A landscape with many peaks, sampled at points; each row gives a point and its height.
A climber steps from a point to the highest of its 2 nearest points, and stops where none of them is higher. Distance is the straight distance between rows; heights are no part of it.
mita h=234: [123  98  50 113 149 168  77 177 154 126 104 179  79 106 111 118 105 169
 182 109 107 109 118 138 122 151 166 116 133 131 169 156 149]
Nuget h=304: [121  88 167 120 147 126 116 108 112 105 177 166  96  88 102 127 112 108
  98 111 179  91 136 157 114 103 190 140 164 106 172 101 166]
pibof h=266: [181 138 147 181 105 180 120 128 123 133 121  75  83 119 141 124 171  84
 161 174 165 132 123 169 152 158 115 163  95 129  79 178 149]
Musid h=396: [146 137 208  96 123 154 118 151 135  74 153 111 181 143 117 142 134  86
 119 151  98 149 109 150 154 103 124 145 172 111  87 125 138]
kugin h=288: [159 178 163 186  61 152 124 113 152 156  81  78 101 146 164 121 145  95
 157 136 147 130  96 153 136 167 133 168  98 124  96 151 146]
nuzat h=289: [127 124 205 147 163 160 183  99 148 147 161 112 118 102 156 110 135  74
 118 192 135 144 156 117 131 137 108 123 166 141 105 149 125]
ner h=306: [143  71 125 128 190 158 159 114 198 163 147 135 125 128 142 108 160  89
 118 170  87 110 118 126 145 103 152 133 147 136 124  37 117]
zalan h=416: [146 123 140 167 119 200  98 158 127 145 157 144  85  84 116 138 108  95
  99 171 157 105  97 174 126  83 158 163 126 136 117 131 142]
Fur h=422: [170 135 188 100 155 154 118 133 113  98 120 118 161 153 146 105 167  96
 138 154  97 158 144 163 162 141 111 144 150 122  87 146 111]
Met h=267: [156 119  97 159  91 117 104 179 137 156  89 148 111 116 123 106 105 127
 122 119  73 205 104 113  96 140  97 129 110 145 116 140 142]
Zera h=188: [139 103 129 167  91 108 115 131 151  74 105  74 133 144  92 125  89 111
 151 144 146 159 139 126 123 176 125  64 164  83 132 101 131]
munog h=80: [ 86 140  76  76 155  76 137 109 132 125 102 131 168 137 116 108 176 178
 157 106 118 119 112  99 122 146 106  74  83 136 140  71  62]
magas h=139: [142 100 118 130 111 150 107 113 178 161 119 103 101 193 133 148 140  97
 174 148 108  87  96 100 128 113 138 144 126 112 127  51 175]
lol h=342: [182  83  77 189 131 122 123 149 122 103  98 126 115 122 113 120 128 142
 137 125 153 111 159 144 151 159 100 142  90 137 101  83  57]
rapos h=294: [ 97 166 132  75 140  86 135  90 127 151 165 109 133 126 157 133 144 118
 120  48 120  95  91 118 142 126 188 168 127 112 138 154 171]
zomu h=359: [148 101 118 164 152 109 155  86 162 111 168  66 112  84 116 121 113  75
 117 141 187  98 146 154 147 153 183  96 149  93 121 135 125]
det h=240: [ 96 124  87 142 112 131 136 130 167 202 163 113  61 128 122 159 125 125
 139 112 109 108  84  64 113 111 118 152  97 158 125 130 191]
nekod h=319: [ 98 121 161  66 151 161 124 172 113 106 152  99 114 104 122 143 168 139
 111  95 125 112  90 136 157 102 135 146 147 144  89 180 193]
rirof h=170: [125 119 121 132 124 117 111  92 168  79 139  98 169 176 103 130  94 117
 165 134 128 116 145 134 149 163 140  73 150  66 152  68  94]
lapab h=127: [151 100 116 125 118 129 105 100 193 151 170 126 111 153  90 155 105  71
 152 172 103  98  86 126 132 104 139 122 144  83 143  59 151]
Moz h=313: [140 168 191 200  43 137 124 117 146 112  94  95 117 141 147 159  84  98
 138 148 176 107 127 130 120 143 138 145 128 117 118 118 141]
nagep h=433: [166 100 131 106 159  85 111 119 129 121 128 194 166 121 121  91 134  94
 109 141  85 214 124 138 124 138 133 129 140 103 167 113  72]
vaf h=337: [ 90 176 170  97 109 117 153 156 136 133 141 121 188  91 116 126  97 123
  73 126  87 206  91 132 107 108 132 112 166 128 106 185 152]
dak h=250: [154 117 131 134 132 130 137 109 142 195 176 184  64 116 117 119 151 104
 116 190 134 120 111 173 105 118  77 151 117 128 151 116 150]
nume h=468: [138  84 162 138 111 162 121 140  66  74  81 144 135 152 133 134 126 145
 133 172 182 117 200 125  87  81 145 115 151 159 149 114 141]
zadu h=308: [139 164 143  93 121  86 107 113  88  87 111 120 180 166 134 124 151 103
 145  94 111 198 139  83 133 146 144 139 124 132 138 197 127]
boso h=237: [146  69 132 161 154 101 136 102  64 108 111 160 112 131 131 122 139 149
 145 107 179 135 202  67 106 152 137 158 104 162 182 135  75]
nizo h=390: [128 132 138 197 150 185 182 132 134 174 126 106  78  66 154  62 146 122
 105 148 140 164 138 168 117 165 109 106 126 144 107 170 117]
Nub h=463: [143  85 103 155 131 188 124 181 123 135 151 160 102  94 108 169 106 130
  95 187 149  78 140 138 125  49 139 154 136 169 115 105 138]
dafis h=309: [141 134 196 151 145 108 181 107 148 114 155  88 145 105 132 123 116  61
 108 148 113 185 131  83 131 151 135 130 176 128 107 148 128]
kuzeg h=296: [116 140 164 137 131 153 101 157 140 100 176 133 117 121 125 168  80 115
 143  76  98 140 117  75 117 149 124 193 126 135 133 190 169]
Kol h=320: [111 154 177 132 124 132 146 154 141 157 149 170 148  76 137 110  93 111
  69 114  87 203  88 135 100 133 132 158 155 128 133 150 139]
rav h=217: [ 85 130 135 164 134 140 131  70 147 127 128 101  96 168 144 150 126 181
 177 115 190  85 184  99 127 203 104 120 135 105 154 113 114]
felem h=112: [179 108  98 144 138 116 119 102 199 130 162 113 124 158  91 167  91  84
 170 195 113 112 135 114 141 147  88 121 126  97 135 119 106]
Let h=212: [150  92 134 204 107 143 117 136 151  87  74  78 137 148 128  96  99 112
 156  98 125 164 135 116 128 191 167 114 155  89 122  73 112]
Kiteg h=449: [148 112  69 133 110  53 142 104 103 156 121 172 108 117 118 134 122 145
  98 149 159  84 144 142 112  90 112 109  86 132 147  63 102]
Bur h=324: [106 123  74  71 192 144 116 182 129 111 110 216 139 104 117 114 157 194
 141 140  88 135 126 148 132 130  96 118 108 165 141 107  82]
Pud h=95: [109 158 114 143 143 135 137 128  46 115 105 178 201 140 153 107 134 192
  88  77 120 123 155 148 146 107 129 110  92 124 145  88  49]
Viru h=537: [171 119 130 134 114 104 131 148  97 122  97 107 147 156 149 149 145 114
 115 129 119 133 143  93 126  91 117 172  98 161  95 120 135]
tamo h=620: [157 115 172 107 147 102 155  86 106 149 151 165 106 122 135 107 144 104
 119 215 157 142 159 174 120 117  80  85 166  99 148 127  81]
rizes h=214: [169 128 154 179 118 198  89 145 175 123 116 120 125 126 138 107  74  82
 166 125 108 119 104 149 127 149 194 156 144 106 139 122 128]
gimi h=166: [152 108 105 122  84  99  82 148 111 117 131 139  96 154  92 164 161 123
 171  89 117 106  84 119 166 129 100 186  87 115  77  93 160]
poga h=281: [137 125 144 144 140 119 107 126  71  85 108 154 149 149 143 116 134 124
 139  67 133 179 170  78 120 154 147 169 113 146 163 175 114]
gepa h=122: [ 90 140 146 112 142 148 117 128  86 115 117 195 163 143 125  71 143 167
 102  86  99 162 132 167 125 128 129  95 134 105 167  76 103]
gab h=358: [132 133  86  67 132  93 121 142 158 144 140 121 164 118 113 142 138 110
 105 123  70 135  78 132 155  78 166 124 137 117  97 121 141]
Lakat h=37: [138  76  63 127 174 125 148 118 195 150  98  86  94  96 133  84 170 102
 136 113 121 132  96 124 143 158 200 103 125 133 127 100 139]
divi h=330: [125 117 145 109 186 141 136 112 119 137 199 176 100  70 132 119 131 128
  95 107 157  97 147 168 131 134 155 168 142 133 154 174 139]
Tabab h=326: [ 41 122 148 135 126  94 180 101 100 104 130 103 146 130 130 133 130 164
  99  52 154 131 142  52 103 134 146 110 125 139 152 111 158]
fotud h=460: [197 110 150  78 142  91 128 120 104 108 101 105 165 165 139 117 190  77
 131 147  98 164 134 137 155 112 126 159 128 131  94 131 111]
rabe h=415: [134  98 102 134  86 146  80 160  83  74  61 128 141 144 135 156 115 166
 152 123 181 111 166 130 104 102 178 127 133 134 127 153 154]
vuge h=334: [128 111 115 100 170 155 147 149 193 174 151 145 160 115 138 136 132 102
  93 161  65 149  84 123 141  92 150 141 154 133 110  92 136]
Gosak h=424: [134 179 134 150  90 171 142 163 146 151 118  71 141 122 141 153 107 126
 104 168 127 112 107 141 131  94 112 124 107 153  72 164 147]
Vutu h=278: [ 92 182 158 104  99 120 124  93 120 174 164 114  84 121 132 135 130 132
 132  79 160  89  88 139 110 146 143 163 121 114 138 172 199]
Lomo h=118: [157 111 109 130 114  78 129 124 109 112  61  82 155 141 117  85 158 134
 125 142 133 177 140 141 147 160 113  61 125 105 115  97  59]
leko h=207: [125 146 111 127 130 126 142 171 134 131 120 130 206 141 127 138 105 158
  75 145  63 179 128 110 141 102  77 107 124 141 102  97  67]
vuveb h=228: [116 111 116  49 189 172 109 152 164 111 113 125 139 131 141 100 165 149
 159 122  79 127 106 169 154 144 138  95 152 116 132 151 149]
rugad h=473: [ 62 129  90 116 132 109 138 161  83 117 106 212 127 103 120 125 137 193
 117  62  98 125 111 110 120 106 136 119  92 151 146  99 146]
ris h=241: [127 132  86 127  76 107 110 179 145 173 121 138  98 121  95 142  99 159
 138 135  85 174  99 112 101 117  70 109 108 154  96 174 171]
Sebu h=432: [123 124 164 168 131 114 171 112 107 158 125 101  76  97 131  68 159 120
 118 121 158 168 139 143 128 191  84 101 140 125 116 149 113]
bipot h=298: [119 118 128  47 160  57 121  97 117 110 159 207 131 125  86 110 191 125
 148 113 113 148 108 123 120 137 102 150 111 127 157  94 107]
dena h=528: [122  72  85 170 128 177 150 206 102 106 122 151  91  89 102 145 126 164
 109 127 152  74 132 112 141  87 147 165 120 182 102 104 135]
Lebeg h=225: [144 150 126 146 110 139 115 115 175 200 172 139  87 155 134 160 106  92
 153 134  82 120  91  73 102 128 104 188  98 142 137 144 174]
Vimo h=221: [150 155 131 151 135 122 157  90 128 220 154 146  76 153 141  89 154 129
 133 149 110 130 122 163 128 162  46 137 101 122 136 109  93]
rutu h=329: [118 130 116 158 147 123 176  89 167 157 143  62  97  97 129 122 101 109
 130 167 177 120 154 112 111 158 152  74 143 129 138 179 161]
Beki h=235: [ 65 139 121 132 103 132 107 102 118  99 142 118 113 157 124 177 119 198
 157  84 190  58 145 136 136 162 110 129 130  83 139 111 157]
Boza h=142: [ 43 156 137 125 144 160 125 129  94  93 131 186 176 167 116 110 133 181
 127  51 118 150 139  90 126 141  97  92 119 121 185 124 110]
zozev h=276: [137 125 126 119 145 196  57 163 160 138 159 145 109 114 121 167  81 102
 148 136  93 127  75 107 143 109 150 183 128 127 112 186 165]
nodif h=372: [170 174 134 183 114 100 125  91 110 133 121  97 144 148 170 122 114 107
 128 104 147 117 150 148 162 184 134 160 110  97 107 122  69]
mos h=399: [144  68  88 155 156 119 142 135 166 105 163  82 102  56  94 153 130  87
 100 136 166 116 120 104 140 122 168 136 115 147 107 145 138]
goki h=408: [143 141 107 128  96  86 143 117  96 158 117 101  92  96 131  88 182 124
  90  98 175 121  96 202 135 136 145 124 116 111  96 124 148]
Tadez h=279: [ 90 115  89  97 209 147 130 157 152  76 138 166 128  82 122  95 146 183
 169  98 119 105 129 128 138 174 112 119 122 155 140 125  63]
des h=251: [ 69 165 130 139  65 107 105 110  96 113 124 136 124 168 119 146 119 187
 151  61 155 131 135 114 102 176 109 129 122  90 146 136 168]
simom h=494: [165  88 148 114 148 121 115 117 127  73 161 129 140 136 105 173 112  95
 130 191 169  96 182 134 132 102 121 125 147 124 141 138 130]
vit h=97: [193 155 135 155 103 118 134 111 164 136 137 103 130 167 106 143  94  73
 167 205  97 157 115 133 136 151  80 115 148  86 115 127  99]
mab h=405: [120 117 170  88 121  59 162  81  97 117 156 124 123 135  93 121 156 109
 113 133 155 135 133 134 110 110 120 116 156 117 146 116 149]
Golob h=215: [ 77 129 114  71 151 191  93 176 143  97 104 161 146 152 132 117 138 172
 160 107  69 132 111 144 132 115 132  89 155 123 155 122 165]
Faro h=265: [ 63 157 161 117  74 109 136 103 118 158 130 110  94 160 129 136 136 156
 153  62 138 123 100  98  92 151 122 143 132 116 137 130 206]
lun h=98: [ 99 125 104 118 125  77 148 128 122 120  82  98 163 126 105  79 167 165
 124  90 100 177 111 113 139 165  99  69 106 120 118  77  67]
fizo h=376: [126 139 153 107 110  57 189  67 116 154 164  85 103 155 102 161 155  97
 138 123 162 107 134  87 111 114 105 156 137 147 121 138 162]
Bunit h=195: [147  94 140  61 157 106 122 130 167  91 159 133 123 147  79 153 167 111
 179 141  96 153 114  92 132 151  74 156 130 141 116 161 143]
fope h=223: [142 144 116  93  72  90 114 147 113 133 143 144 127 148  74 174 101 136
 149 168 113 152 123 133 103  96  58 112 130 131 111 183 152]
maza h=311: [128 110 106 155 138 130 138 139 167 133 144 138  94  94  91  84 115 144
 114 146 137 129 122 194 131 169  86  64 137  92 136  81 100]
rela h=272: [139 155 189 136 154 200 160 100 146 119 119  76 120 106 162 112 136  90
 163 191 159 115 169 142 152 156 133  97 157 135  82 202 154]
bagup h=205: [129  90  59 102 149 123  91 138 127  93 109 180 103 132 126 147 129 157
 190 102 131  98 139 103 126 138 143 148 103 141 170 136 136]
Gunu h=388: [146 162  97 113 131 130 142 125 118 158 116  98 142 129 160 136 131 149
 103 169 159  85 154 174 130  98 123  99 114 145 101 164 128]
kefu h=302: [116 114 167 165 146 132 142 131  81 101 160 200 168 120 121 130  99 138
  83 108 114 173 162 102 109 119 113 161 134 134 166  99  78]
ruv h=360: [112 178  99  99 134 126 141 123 119 143 101  81 148 137 168 146 112 167
 128 142 140 109 157 125 120 131 130  91 119 152 128 214 142]
ger h=398: [103 147 105 110 175 144 130 129 104  99 151 166 193 150 154 172  97 157
 119 127 117 118 185  77 127  90 120 137 117 166 172 172  77]
Ler h=44: [ 64 185 120 106 116 164 120 143 117 118  86  95 173 164 206 142 136 177
 143  50 103 102  97 124 147 118 151 146 131 122 120 134 154]
filip h=374: [118 104 167 110  97 135  96 176 124  55 132 145 188 134  87 159 100 102
 111 148  94 188 120 113 114  80 126 118 171 115 107 124 154]
vivi h=436: [170 116 123 187 153 147 131 100 128 139 127 106 113 134 160  94 135 115
 152 114 150 107 178 145 170 197 128 148 119 118 108 120  55]
Mazo h=466: [133 144 107 166  92 132 141 176 125 134 127  84 135 132 135 177 113 136
 102 116 118 120 125  85 134 100  85 164  87 169  65 147 142]
romuk h=339: [149 158 165 140  64 140  75 116 138 100  94 109 139 154 133 148  81 105
 154 164 171  98 132 172 112 122 166 105 148  88 142 126 151]
pamav h=543: [169 112 178 104 149 114 127  71 123 100 160 134 120 149 125 137 131  73
 153 214 165 109 184 159 141 130 116 101 177  99 144 141 120]
Pep h=256: [117 140 156 119 162 183 157 126 137 144  99  74 124 132 158  87 151 144
 152 174 131 130 174 156 154 168  94  54 155 135  88 173 120]
tobaz h=257: [142 153 160 146  75 102  90 117 104 151 147 198 118 128 136 139  90 104
 114  91 106 135 103 122  93  98 144 195 103 123 152 109 157]
loru h=280: [172  85  87 151 161 152 125 180 143 101 102 145 130 129 110 123 144 152
 141 133  91 130 139 117 155 144  78 152  90 161  97  83  66]
vunep h=191: [100 165 115  74 130 136 121  94 157 155 179 143 122 172 109 153 110 160
 156 147 121  67 130 161 129 131  91 100 134  96 156 116 145]
Fenel h=444: [145 118 116 103 163 113 103 110 102  55 152 144 179 158 134 183 108 113
 136 142 155 105 195  98 133 101 148 146 121 143 161 173 105]
dopi h=314: [ 99 182 179 121 110 122 125 101 125  98 164 109 134 165 125 172  96 119
 168 108 133 146 151  60 115 172 110 149 143 133 150 201 169]
mas h=450: [128  94 140  80 163  59 149  81  92 115 153 171 163 120 121 138 155 109
  80 155 150 135 162 107 108  75 138 126 132 143 171  99 103]
Guk h=377: [152  75 141  99 179  94 124 114 151 115 135 172 169 140 125 114 150  84
 124 124  67 214 130  67 120 141 133 159 134 138 167 115  95]
lut h=258: [ 95 142 147 141  99 118 155 121 139 185 148 116 100 119 152 155 115 108
  83 115 131  95 103  71  91  64 157 168 113 170 126 115 188]
piguk h=379: [142 132 196 108 126 137 126 125 142  95 167  87 152  97  97 127 122  67
 108 139 129 139  77 169 157 120 162 133 178  78  90 150 158]
zokul h=175: [ 66 144 139  81 179 146 164 119 162 123 155 115 184 147 132 115 148 178
 117 130  88 119 138 130 157 127  87  69 144 128 126  86  69]
fumud h=36: [ 67 161 157 116 135 145 155 104 102 125  96  79 151 160 193 112 166 178
 126  78 158  98 146 135 145 140 138 121 141 125 109 123 133]
dete h=361: [146 165 179 106  75 132 101 119 134 107 134  99 138 107  99 141  83  79
 130 177 151 118  82 186 130  98 161  96 158  73 113 170 162]
Sosap h=183: [162  72 139  91 123  99  98 155 125  68 136 120 105 126  73 141 172 103
 155 111 134 139 111 121 152 146 108 160 121 131  96 141 162]
naf h=208: [151 190 157 155 101 110 136  97 144 163 178 138 125 164 135 175  80  90
 133 146  97 122 121  80 115 125  85 195 109 133 133 139 124]
rara h=310: [ 92 103 111  89 132 104 158 107 170 135 129  76 100 123 101 138 132 142
 147 153 160 108 137 105 101 138 129  61 144 136 140 154 184]
puros h=350: [100 110 103 123 157 131 113 142 108  86 145 216 183 112  98 150  94 165
  97 139 134 153 169 105 100 101 111 101 121 148 186 129  77]
dad h=273: [128 140 191 133 140 165 149  99 139 164 152 125  90 135 153 118 143 102
 127 162 143  99 140 145 111 118 111 140 144 140 131 124 158]
Vefo h=141: [155 155 116 109 113  80 126  97 101 148  88 106 168 166 124 119 140 139
 136 189 132 159 165 132 132 119 102  47 127 108 157 121  56]
Fep h=380: [135 139 115 160 111 212  98 138 133 174 111 117  72  80 135 117 107 119
 128 169 173  98  99 174 100  98 190 130 111 154 134 186 173]
Gon h=305: [113 161 170  71 147 142 125 121 140 140 144  91 142 108 161 127 148  90
 112  81 106 118  68 126 142 107 199 168 142 123 111 185 178]
tok h=203: [173 129 127 159 140 196 117 126 161 135 113  86 136 140 176 126 126  88
 149 145 135  82 133 144 143 110 198 161 130 136 111 133 120]
far h=315: [155 124  96 167 113  98 122 161  93 153  90 179 142 109 139 100 105 149
  88  88  78 198 127 100 102 129 112 150  92 157 135 122  96]
zuz h=243: [124  94  75 153 129 154 139 126 147 159  88  94  97 149 176 157 131 135
 147 126 160  72 141  72 110  97 185 157 122 172 134 125 165]
kigit h=336: [109 204 125 123 121 115 129 108 107 118 115  87 177 161 164 149 100 141
 140 106 129 142 163  84 132 158 131 116 122 139 133 198 115]
vekan h=245: [155 131 195 171 109 176 122 152  99  87 149 101  87 126 113 137 146 114
 140 147 182 111 148 175 151 157  80 152 136 124  79 154 146]
topad h=202: [ 95 175 131 112  91 129 128 121 164 131 174  85 149 159  91 175  74 137
 147 121 106  93 105 126 138 127 102 108 143  94 109 131 153]
sab h=226: [130 138 138 147  91 139 109 158  99  94 170 101 106 110  88 171 118 137
 104 120 184  78 120 178 160 119  95 142 118 107  78 131 151]
Mumuv h=209: [141 116 125  79 122 110 111 137 123 113 123 129 104 162  90 159 141 146
 173 171 135 143 154 105 108 145  58 116 118 157 137 202 158]
dav h=179: [143 112  87 113 110  66  96  94 112 120 106 153 106 168 134 154 170 142
 179  81 138 106 121  97 130 160 118 183  79 113 135 119 138]
ganan h=458: [181 135 111 140  74  91 128 139 108 156  79  95 103 105 136  82 164  85
 107 148 148 161  73 200 117 114 147 106 129 102  95 131 144]
Dogit h=261: [122  95  80 128 150 201  64 184 152 129 129 154  66 118 110 153 104 121
 180 107 100  98  76 103 164 114 172 172 134 136 129 153 164]
vukin h=233: [122  62 113 174 166 129 161 113 170 130 120 129 101 111 109  92 113 137
 150 131 134 132 159  83 105 170 131 101 137 142 167  72  85]
pum h=206: [171 162 195 130  55  90 123 124  79 104  83 155 141 177 143 130 122  87
 124 190 138 163 132 140  93  81 103 118 141 124 149 119 112]
fim h=357: [ 68 144 141 136 115  89 171 108  79 159 111 119 123 135 142 110 143 187
  99  87 148 146 157  83  97 138  98  98 110 150 155 116 120]
dif h=451: [129  72  57 199 137 155 152 175 156 129 138 113  84  57  93 124 115 129
  98 121 142 119 120 112 134 122 153 138 111 167 113 108 121]
bufum h=204: [118  98 148 152 148 141 142  99  94 117 119 124  95 159 156 143 147 163
 165 120 194  86 207  92 127 153 117 154 125 157 147 137 113]
tol h=70: [111 155  71 141 118 112 131 146  69 102  87 120 183 129 157 142 127 202
  96  75 146 105 149 138 156 121 123 120  81 133 100 120  80]
vasav h=190: [ 96 139 120 114 149 140 156 174 165 109 140 101 181 114 106 126 116 165
  92 104  65 159 109 122 155 138  86  98 135 137  84 119  99]
doleg h=589: [ 94 124  81 116 100  81 123 114  79 167  96 198  92 126 127 117 134 179
 120 103 149  97 133 138  96 106 140 108  97 131 169  76 166]
Sak h=391: [ 94 139 161 137 119  90 158  89  87 161 111 103  95 127 127  97 156 165
 138 122 171 162 177  95 113 185  82  75 132 132 169 146  99]
fogem h=303: [161 188 200 125 102 140 115 134 102 101 112 152 161 100 163 103 105 107
  86 146 144 133 126 227 133 109 157 130 135 116 121 167 104]
Bapeb h=152: [152 124 155 103 116 147 111 125 128 140 136 106 106 174 135 137 193  91
 157 111 110  94  81 137 166 118 127 189 120 112  88  90 172]
teful h=232: [163 176 168 131  39  80 106 120 100 154 103 176 127 153 143 132 108  93
 126 144 108 150 100 141  81  76 109 163 108 128 139 128 134]
patep h=347: [150  99  86  97 161  63 101 112 125  96 129 212 152 113  93 118 146 126
 143 134 111 146 122 116 116 135 123 129  87 127 164  70  65]
dip h=338: [124  69 188 112 162  95 171 128 148 118 168 148 140 109 107 134 152  80
  97 144 103 200 123  79 121 132 104 168 164 144 127 110 126]
pezo h=63: [113 122  99  56 167  92 135 109 102 138  91 143 152 140 150  95 187 165
 126 130 126 132 147 129 127 113 134  82 107 152 160 127 102]
Nani h=81: [167 190 121 177  94 130 150  86 148 183 120  80 105 163 142 144  94 112
 175 203 132 128 145 106 127 174  69 105 118 123 123 156 115]
papaf h=378: [147  96  84 146 112 189  89 182  94  75  90 113 127 121 135 146 118 166
 155 110 176  63 142 151 154 114 195 164 149 132 112 161 129]
ker h=160: [ 45 142 132 136 158 176 159 126 139 122 130 121 156 159 143 114 109 196
 134  87 105 111 150  97 129 147 108  85 137 125 159  77  98]
zula h=264: [120 107  46 151  88 100 114 128 149 158  90  77 103 137 153 184 144 144
 144 117 165  79 115  78 131  97 163 141  96 147  85 126 174]
mavu h=327: [138 166 168  98 135 106 120 125  69  98 153 166 160  99 130  98 137 126
  75 113 143 142 138 214 137 120 136 129 147  97 130 154 110]
pavip h=333: [ 96 123 143 117 158 153 154 165 124 115 137  94 118  65 120 108 131 151
  92  97 151 135 132 145 127 142 144 109 149 151 109 198 169]
Gimer h=189: [132 173 122 137 126 114 137 115 110 198 126 158 137 158 147 107 117 165
 109 144  89 138 146 139 121 130  62 113  98 125 156  93  59]
Tobu h=53: [ 83 161  45 125 115 129 111 138 107 114  75 118 171 149 192 163 120 200
 145  70 127  82 126 119 146 106 161 132 110 122 127 151 129]
vug h=354: [117 123 108 142 161 174 152 173 141 149 121 108 115  44 125  72 139 151
  83 112 121 160 104 187 138 149 153  97 144 136  99 178 138]
rad h=222: [132 120  90 138 163 175 147 137 156 148 107  96 131 144 186 127 135 134
 145 108 111  85 131 101 142 116 172 154 131 153 124 119 128]
dipom h=407: [154 156 118 136  73 128 107 138 142 190 113 121 103  96 124  99 129  78
  99 147  97 156  27 179 122  79 159 127 119 107  96 130 152]
laf h=301: [ 78  92 147 153 119  87 172 116 136 101 155 101 123 107  93 142 113 123
  98  68 134 128 120  55 112 136 134 134 131 129 128  75 158]
kidi h=239: [150 116 122 179 112 155 108 164 155 140 101 114 104 119 122  91 109 112
 140  98  97 169 105 132 121 173 137 137 128 114 122 115 144]
kosa h=161: [142 159 121 126 107 114 112  90 113 162  90 123 157 197 160 117 125 145
 144 162 127 118 161 136 124 125 112  90 116 105 159  78  85]
kogu h=26: [137  71  78 137 142 150 111 145 148 157  93 131  53 112 118 103 190  99
 148 124 129 114  91 131 149 124 199 145 117 138 125  81 169]
Tumaz h=277: [100 123 145 173 107  96 173 116 149 161 183 116 109  96 113 144  87  98
  70 115 130 126 101  80  96  99 129 144 140 130 133  90 159]
zut h=242: [112 144 143  79 188 190 130 128 148 132 106 108 153 159 176  89 146 158
 170 150  83 144 159 144 146 158 119  72 158 130 131 184 118]
koz h=290: [ 93  84  73 121 116  81 149 114 148 113  81  68 116 121 127 148 158 171
 141 115 193  92 139  90 113 140 145  89 120 145 110 116 159]
fil h=348: [140 125  67 149 111 186  77 164 105 151  98 128  81  92 142 127 116 142
 140 116 172  73 105 163 137 113 224 161 125 141 122 171 151]
zak h=211: [124 170 138 121 110 137 119 125 144 122 213  98 133 121  72 185  83 118
 126 143 139  80  97 167 162 117  94 136 134  84  91 152 139]
bab h=395: [115 130  65 116 144 133 115 184  78 124  89 218 143 107 140 108 135 190
 113  81  77 161 135 124 127 118 129 143  95 169 144 146 101]
rimi h=238: [171 119  94 143 152 156 108 174 124 114 100 150 182 154 140 131 114 147
 121 146  66 159 155 124 150 114 102 137 113 145 115 109  56]
vopa h=370: [148 102  78 131 126 100 134 128 142 133 139 152 113 101  98 130 119 132
  95 178 149  83 126 180 132  93 118  80 119 113 129  50 103]
napi h=527: [137 101 153  94 169  94 127  91  96 136 140 198 136 122 129  92 157 120
 105 174 142 166 174 157 111 116 116  92 147 115 192 107  61]
sipe h=367: [153 140 108 131 139 111 124 134  92 139 153 145 108  75 134 102 150 131
  78  91 155 108 122 200 153 128 141 158 104 123 112 143 120]
ritam h=328: [155 203 158 170  97 138 116 125 110 120 113 109 160 115 174 115  93 118
 104  91 136 110 133 185 146 151 158 164 109 113 109 147  95]
Dabi h=381: [145 171 126  82  77 105  89 135 132 172 145 134 147 116 104 140 106  89
 107 132  86 132  37 175 135  56 163 135 141 100  83 125 148]
rul h=51: [131  87  95  86 186  91 158 113 139 146  98 129 114 106 148  81 189 130
 119 116 121 128 134 119 127 132 161 118 113 163 144 112 117]
ribin h=356: [ 89 130 135  83 122 133 110 174 125  99 140 161 188 118 108 162  97 141
  94 139  95 181 125 107 100  79 127 105 159 144 130 169 161]
pas h=283: [101 121 163 124 110 127  96 121 120 115 159 177 125 127 110 131  98 113
 114  86 111 118 102 132 113 105 168 145 145  90 161  66 176]
Timu h=268: [112 102  83 145 150 115 140 132 196 148 121 147 112 112  97  88 108 153
 136 140  94 138 113 128 113 166  97  70 118 119 152  41  85]
nuso h=274: [141  67 148 164 164 159 161 105 156 140 128 132 115 137 138  86 129 100
 123 159 131 112 161 135 124 117 142 106 164 124 139  39 100]
lupi h=292: [116 139 212 160 140 149 150 138 121 122 142 181 169 104 159 104  89 105
  81 139 106 194 143 125  97 122 137 147 171 135 160 114  89]

Where does a climber stop that starts at each point below?
tok -> dena
tol -> vivi
topad -> Viru
mita -> Viru
poga -> Viru
Beki -> Sebu
Lebeg -> Sebu
teful -> ganan

Call two points neighbours if one is among the 2 nearest of the other. Go from one point of each pair to the other, from neighbour to neighbour, staying as high as possible. Name the lowest point that can't be avoided.
Viru, tamo -> lupi
Sebu, doleg -> naf
doleg, ganan -> vukin
ganan, vivi -> fogem
dena, tamo -> fil
